Points, in no order, along strands that fork and pass close to each other.
Points whose rows are less than 77.7 apart are linked; no others are. Some points are linked to none.
<603>:  18  40  15 -12  -6  -2  13 -11   0  23  52  23  35   8  16   8 -32  18 -14  29  -9  20 -18  50  12  30  15  -1
<471>:  40  -9  21 -20  -4 -28 -39  46 -33  38  -1  20  12  32 -10 -49   6   9 -61  21  -9   7  17   5 -25 -52   8  -7
<828>:   3 -50 -10  16 -12 -18  16  15   9   5 -39   2 -18  -4 -10 -33   7 -13  -5   2 -31   9   6 -27   8 -35 -22 -10
<299>: -20 -27 -24   8  -7  19 -25 -38  24 -19 -37 -30 -42 -37 -24 -18 -14 -28  20   5  -4  -7  17 -12  18   0  -9   4
<255>:  38 -10  21 -15   4 -27  28  53 -20  38  25  30  33  28  27 -39  22   6 -32   9 -13  24   2   5  -6 -50   0 -13
<474>:  23 -58   4  -9  -8 -13  16  35   4  38 -11  25  -5   4   9 -56  16   5 -31  35 -36  14  -1  -5   6 -59 -13 -21
<112>:  20  70  19 -16  -5   9  -3 -10 -19  27  46  19  40  16  10  14 -47  18  -6  16   6   8  -1  49  -5  36  19  20
<600>: -10 -73   2 -11   5  -8   0  16  13  16 -13  19 -30   5  23 -47  54 -18 -29   8   1  26  -1   4 -12 -54 -15 -47
<191>: -16 -17   2  -5  23  43  -8  17 -10 -13 -31   1 -12 -19 -14  -7   7 -38  42 -13  35 -23  26 -14  -7 -57  -5  12
<259>: -13 -20  -7   8 -14   6 -50 -31  18 -17 -30 -22 -46 -19 -18 -32  -2 -16 -23   5  -4   9  23 -10  -1  -1   2 -14
<517>:  18  -4 -11  14   5  -9  78   7  18   4  19  21  40  -3  29  46  -4  11  39   8 -22  10 -49  32  19  15   5  18
<802>:  15  10  24 -19  -4 -10 -33   8 -16  16  27   6  11  14  13 -17   7  18 -54  12   8  17   0  16 -13  -3  18 -28
<971>:  33  18 -11  23 -11 -11  46  20  -6  -2   1   7  33   8  -6  37 -28  21  28  -2 -25   3 -22   3  19  20  -5  33
<357>:  -9  -8  -1 -31   8  17  16 -28  26  28  62  17  16 -14  34  -1  -7  11   4  63 -12  11 -32  64  27  21   5 -37
<952>:   6 -22 -31  21   8   2  42  20  -7 -33 -38 -12  -5 -14 -29  38   0 -13  59  -2  15 -37 -21 -31  25 -13 -17  51
<722>:  45   0  22 -17   1 -17  -5  43 -24  39  28  27  31  16  11 -33   1  17 -41  28 -11  14  -1  20  -8 -45  12 -10
<726>: -11  24   6   9  -2  15 -43 -17  -8 -15 -28 -22 -27  -3 -39 -19  -7 -12 -16 -13   2 -16  39 -26 -17  -2  15  16
<535>:   9 -26 -12  19 -14 -26   9  26 -10 -10 -45  -4 -20  11 -30 -24   8 -13  -5 -11 -28  -2  12 -42   2 -31 -18   5
<430>: -11 -43 -29  17  -3   0  20 -12  26 -22 -36 -17 -19 -19 -10  17   0 -11  39  -4 -10  -8 -19 -26  25  -2 -16   5
<624>:  -7  -8  26 -51  32  42 -44   4  -7  27  37  12  19   1  30  -6  17   0   0  21  52  -6  -2  46 -31 -30  14 -31
<282>:  19 -24 -15  13 -27  -9  13 -10  20  17  -8  -4   2 -18 -15  -7 -33  20  -4  35 -47   3 -18  -2  33  15  -9  -8
<637>:  25 -44   3 -10 -10 -20  -1  40 -17  37 -29  15  -4  19 -21 -62   8  -6 -21  24 -28   7  16 -14  -6 -69 -13  -2
<840>:  21 -17   1  22 -12 -44  37  16   1   3   7  14  15  16  25  -8  16  17 -24 -13 -31  31 -18 -16  10   3 -10 -22
<450>: -15  32   9  17  -5   9 -23   4 -31 -34 -40 -26 -40   1 -58 -16   2 -32  -5 -27   0 -27  44 -50 -15 -29   8  30
<398>:  -2 -10  19 -32  13 -16 -11  23  -3   9  56  11   9  10  47 -14  50  19 -57  24  15  41 -23  26  -7  -4  14 -51
<898>: -18   7   1  23   5 -13  13  19 -23 -31 -38  -6 -18  19 -16   5  29 -28   8 -47  13   0  25 -43 -17 -26 -10  15
<613>: -11  -5  26 -32  22 -19 -28  25 -11  -4  45   8   1  25  51  -9  62   9 -61  -6  36  39 -10  17 -33  -2  14 -54
<882>: -10  -4  -6   4  -5  13 -13 -10   6  -2 -11  -4  -9  -6  -9   3 -14  -4  14  -5   6 -12  11 -17  -3   9  -3   7
<390>:  -3  -3   1 -19   1  41 -50 -19   3  16 -14  -8  -9 -23 -26 -21 -31 -10   9  35   9 -29  22  14  -3 -12   2  10
<448>:  10 -52  -1 -11 -10  -7 -25  21   3  13 -41   4 -29   3 -28 -64  18 -29 -21  14 -16   6  27 -12  -3 -69 -11 -15
<210>:   1  -5 -16  17 -22  -4 -19  -3   1 -24 -47 -26 -42 -19 -54 -23 -30  -9  -1   5 -31 -21  19 -40  16  -6  -6  20
<179>:  25   8  21 -13  -3 -29 -52  23 -34  15  -4   5  -7  34 -10 -39  14  10 -73   2  -6   4  22   0 -35 -33  19 -11
<452>:  45  -6  14   6   9 -41  60  51  -9  16  29  34  38  26  49 -14  24   9 -21  -6 -17  37 -16   2  -3 -25  -3 -15
<748>:   5  11  16 -29   0   3 -47 -18   5  27  38  -5   4  -2   5 -15  -8  14 -43  40  10   0  -7  35  -1  16  19 -32
<868>: -27  33  14 -15  14  24 -24  -6 -12   5  12   4  14   3  12  17   6  -2   2 -29  42 -11  23  10 -36   9  14   7
<980>:   5  12  21 -11  24  -7  21  29 -14   4  40  23  38  13  52  11  28   6  -5 -33  25  23 -12   9 -22  -4   5 -14
<223>:   8 -39   8 -23   7  40 -65  -6   8  19 -25  -8 -20 -31 -27 -44 -14 -16  -1  35  12 -22  25  24  -9 -48   3 -10
<958>: -24  33   7   1  -6 -17  -6 -33  11 -16  33  -6  -4  14  35  25  24  19 -15 -30  13  19 -10   6 -14  65  -8 -22
<105>:  20  39  16   3  12 -15  49  22  -9  -5  46  24  47  21  57  32  11  10  11 -31  15  29 -19  19 -10  23  10   1
<808>: -13 -12  18 -15  16 -15   1  22 -13  -9  32  19  10  18  52   0  52   1 -27 -30  31  31  -2   4 -29 -11   7 -41
<844>:   8   3 -25   9 -15  10   6 -15  10   3 -14 -17  -5 -21 -35  19 -50   5  42  28 -24 -33 -11  -2  37  22  -9  38
<449>:  -8 -11  -6   1   5  14   9   0   6   9   2   7  11  -7  11  14  -5   5  25  -1   7  -1  -5   0  12   3  -5  -3
<29>: -15 -12 -37  21  -9  -6  19 -25  15 -40 -32 -32 -29  -9 -25  35  -1  -3  39 -16   1 -22 -17 -29  23  28 -12  35
<206>:  11   7  15  -6   8   7  13  26 -16  24  12  19  38   4  15   4  -9   8   9  -4  10   7   0   7 -11 -14   4   7
<555>:  26  55   7   5 -13   5  18   2 -10  18  21  17  40  11 -11  23 -60  19  11  18 -18  -1  -4  33  14  32   9  35
<479>: -34  47  14  -9  15  38 -36 -33  -7  -6   1 -11 -11   4 -11  12  -2  -4  -4 -29  30 -24  30  -5 -36  21  21  22
<746>:   6 -55  -3 -12  -1  24 -41   7  17  12 -37  -7 -27 -24 -20 -58   3 -25 -14  28  -3  -3  20   4  -2 -60  -9 -16
<790>:   2  21  15 -33   3   6   1 -15   8  27  62  15  33  -5  26   3 -15  15  -8  46   1  17 -24  62  14  22  19 -24
<690>: -11   9 -28  11 -20 -11  14 -43  34   3  12 -12  -4 -10   5  24 -26  20  16  17 -26  -8 -23  21  38  66 -10   2
<6>: -28 -26   9 -19   8  24 -55 -16  16  -7 -12 -11 -31 -15   3 -26  25 -26 -22  -6  34   7  18  17 -22 -25  10 -30
<248>: -23  28   8  25   4  -5  -8  11 -23 -40 -41 -11 -30  15 -38  -4  24 -35  -9 -48  13 -14  44 -45 -31 -18   7  22
<503>:  -5  43 -10  14 -16  15 -16 -14 -16 -24 -28 -31 -34 -15 -59  12 -37  -4   8  -2 -10 -37  18 -38   8  22  -2  45
<32>: -22   5 -28   8   1  27 -25 -33  10 -27 -26 -35 -49 -30 -39   2 -23 -26  40   5   7 -29  17 -17  19   8  -7  31
<198>:  27  -4  -6  10 -24 -12  27 -10  14  26  14   8  17 -16  -1   0 -39  23  -8  42 -47  15 -27  20  35  19  -2  -3
<989>: -31  29   4  -8  25  39  -8  -6  -9  -1   6   2  11  -2   1  35 -10  -7  43 -19  42 -24  15   6 -15   7   2  22
<465>:  -2  49  17  14  -1 -22   8  -7  -6 -16  23  -1  11  25  34  22  26  19 -26 -47  13  20   5 -10 -22  49  -1 -12
<694>:  18  59  20  15 -14 -29   2   2 -16 -11  28   3  15  30  19  16   6  31 -37 -36 -11  25   0  -5 -11  51   5  10
<113>:  12 -17  23 -26  13 -18 -21  22  -9  25  37  13   9   7  28 -24  25  18 -55  31  13  24 -15  21  -6 -19  12 -43
<552>: -10   8 -10  28   0 -23  16   2  -7 -46 -35 -13 -17  16  -8  22  35  -7   9 -58   8  -5   8 -49 -10   5 -11  10
<760>:  -1  -2 -16  26 -12 -30  31 -17  16 -28  -8 -10   0   8  11  31  20  17   5 -32 -19  15 -27 -22  12  51 -14  -6
<786>:  22  -1  13   8  -1 -39  41  26  -4   4  29  19  33  17  47  -8  21  16 -31 -10 -14  39 -20  -7  -2  -3   2 -18
<164>:  -6   1 -22   6 -11   4  -4 -35  21   2  -8 -17 -15 -16 -20  13 -42  10  22  18 -21 -19  -5   0  31  39 -11  15
<326>: -10 -23 -25  21   6  11  22  11   5 -26 -41 -14 -19 -17 -23   9   5 -25  41 -11   9 -20  -1 -31  11 -24 -14  16
<246>:   0   1 -12  26 -19 -28  -7   8 -17 -33 -49 -20 -42   8 -45 -20  -4 -15 -17 -20 -32  -4  24 -52   3 -11 -11  14
<319>: -27  -4 -35  12   5  13   3 -40  19 -31 -24 -29 -36 -17 -30  37  -7 -19  54  -6  11 -33  -7 -11  23  27 -10  31
<266>: -48  -6 -13 -23  16  28 -14 -39  22  -6  21  -5 -14 -15  26  21   6 -10  41 -13  30 -13  -2  27  -3  28  -5 -16
<515>: -10 -24  -7  -7   4   7  30 -21  28  17  32  15  16 -18  35  14   5  12  12  32  -9  14 -31  28  22  17  -4 -30
<169>: -16  -2   4 -24   4  21 -57 -32  13  22  11  -8 -13 -14  -7 -18 -20   6 -12  36  12 -15  10  29  -5   8  13 -12
<850>:  13   5 -14   2 -12  -5  50 -26  28  16  29  14  24  -8  10  23 -36  15  20  37 -36   7 -43  46  36  37  -3   6
<291>: -13 -20   8  -8   0  11 -70 -21   8  -3 -24 -22 -38  -9 -17 -36  14 -22 -38   8  13   0  28  11 -26 -29  16 -25
<770>:  17  -3   9  -6  12  30  12  44 -22  17 -14  18  29   2 -17   2 -19 -11  40   4  17 -22  14 -13  -5 -46  -6  21
<653>:  10 -15   5  -2  15  20  24  41 -14  22   4  26  38   2  14  -1   0  -8  27  -3  20  -4   2  -3  -9 -39   1   4
<654>:  21  28  31 -11   0 -13 -61   5 -28  23   9  -6   7  23 -17 -24   0  20 -64   1   3   3  25   7 -30  -2  29 -10
<615>: -23 -21 -13  -5  11  -5  47 -31  34  -3  33   5  14 -13  45  38  17   9  33   2   0  11 -42  28  15  35  -5 -19
<51>:  18  14   6   2   4  -8  53  11  -1   9  33  21  42   5  36  27  -8   7  17  -2  -6  20 -33  29   6  14   4   2
<446>: -26  15   2 -11  23  48 -17   4 -16  -8 -20  -4  -3 -11 -22  11  -7 -28  41 -15  47 -35  28  -6 -19 -25   2  24
<857>: -24  18  -5   2   6 -13  26 -26  11 -28  19   0  11  14  43  45  31  10  16 -49  20  12 -23   2  -9  52  -8 -12
<400>:   9 -45 -17  15 -20  -6   2  -4  21   7 -29 -11 -18 -24 -17 -24 -20   4  -7  27 -40   1  -5 -24  26  -4 -17 -11
<34>:   7 -18 -25   7   1   1  66 -20  29  10  16  10  27  -9  18  47 -20  12  53  27 -24  -6 -48  38  31  23  -5  13
<611>: -23 -27 -19  10  20  25  25  16  -4 -27 -34  -1 -14 -14 -13  13  26 -44  52 -30  31 -15   4 -20   6 -44 -12  13
<406>:  12  42  11   3 -14  -2 -23  -5  -8  10  12  -3  12   8 -19  -2 -34  22 -21  10 -20  -7  13  -3  -1  26  11  17
<803>:   0  20   6   2  -5  11 -29  -3  -8   1 -11  -9 -11  -5 -27  -7 -22   8 -11  -2  -4 -14  27 -18  -2   9   6  12
<280>: -28 -13  -7  -8  13   2  34 -17  22 -11  29  11  17  -2  47  37  30   0  35 -24  18   7 -28  14  -4  30  -6 -21
<277>:  13  26   7  13 -19 -21   3   1  -7  -1   8   0  17  15   3   7 -12  24 -15  -9 -13  10   1  -4  -3  35   3   5
<834>:   5  14 -16  19   9   5  35  28 -18 -21 -20  -8  10  -2 -28  48 -13  -3  54 -14  15 -34 -12 -27  11  -5  -4  56
<294>: -34  46   8   5  11  34 -39 -29 -14 -22 -19 -26 -30  -3 -40   3  -1 -20  -7 -32  21 -29  39 -18 -30  11  23  29
<103>:  -7  -5  -5  24  -7 -33  14  -7   2 -35 -16  -6 -12  18  12  15  33   6 -11 -43  -5  17  -1 -29   0  26 -13 -14
<151>: -11   4 -12  12 -14 -21  20 -36  25 -18   8  -9   0   1  15  29   5  20   6 -10 -16  11 -21   3  19  63 -14 -10
<147>:   6  11 -11  20 -11  12  -2   7 -17 -16 -36 -22 -22 -17 -51   7 -32 -10  27   2  -7 -36  14 -37  13  -7  -5  41

A fork is a point with three links, a tip a point with one. Leave the first point through the second and follow the links. Name the first fork or tip that comes.
<611>, <191>: <726>
<280>, <857>: <803>
<259>, <299>: <326>
<248>, <898>: <844>
<850>, <34>: <802>
<748>, <169>: <474>
<802>, <654>: <840>
<406>, <277>: <555>

A fork is a point with three links. Follow the links from the first point to the second and name the forks in between, in order.
<868>, <291>: <326>
<223>, <179>: <802>
<32>, <248>: <326> <726>
<770>, <611>: <803> <726>
<446>, <151>: <726>

Follow the links from the first point to the second, and from the first to the third. Name the last point that the two ways share.
<151>, <694>, <989>: <726>
<653>, <603>, <29>: <803>
<277>, <952>, <653>: <803>
<840>, <223>, <517>: <802>
<611>, <280>, <164>: <726>
<255>, <637>, <613>: <802>

Name the points in between on the shortest way along the links from the first point to the second, in order.
<952>, <958>: <326> <611> <191> <446> <989> <868> <479> <294> <726> <803> <406> <277> <694> <465>
<448>, <471>: <746> <223> <390> <169> <748> <802> <654> <179>
<357>, <248>: <515> <615> <280> <857> <958> <465> <694> <277> <406> <803> <726> <450>
<105>, <223>: <980> <808> <613> <398> <113> <802> <748> <169> <390>
<113>, <840>: <802> <654> <179> <471> <722> <255> <452> <786>
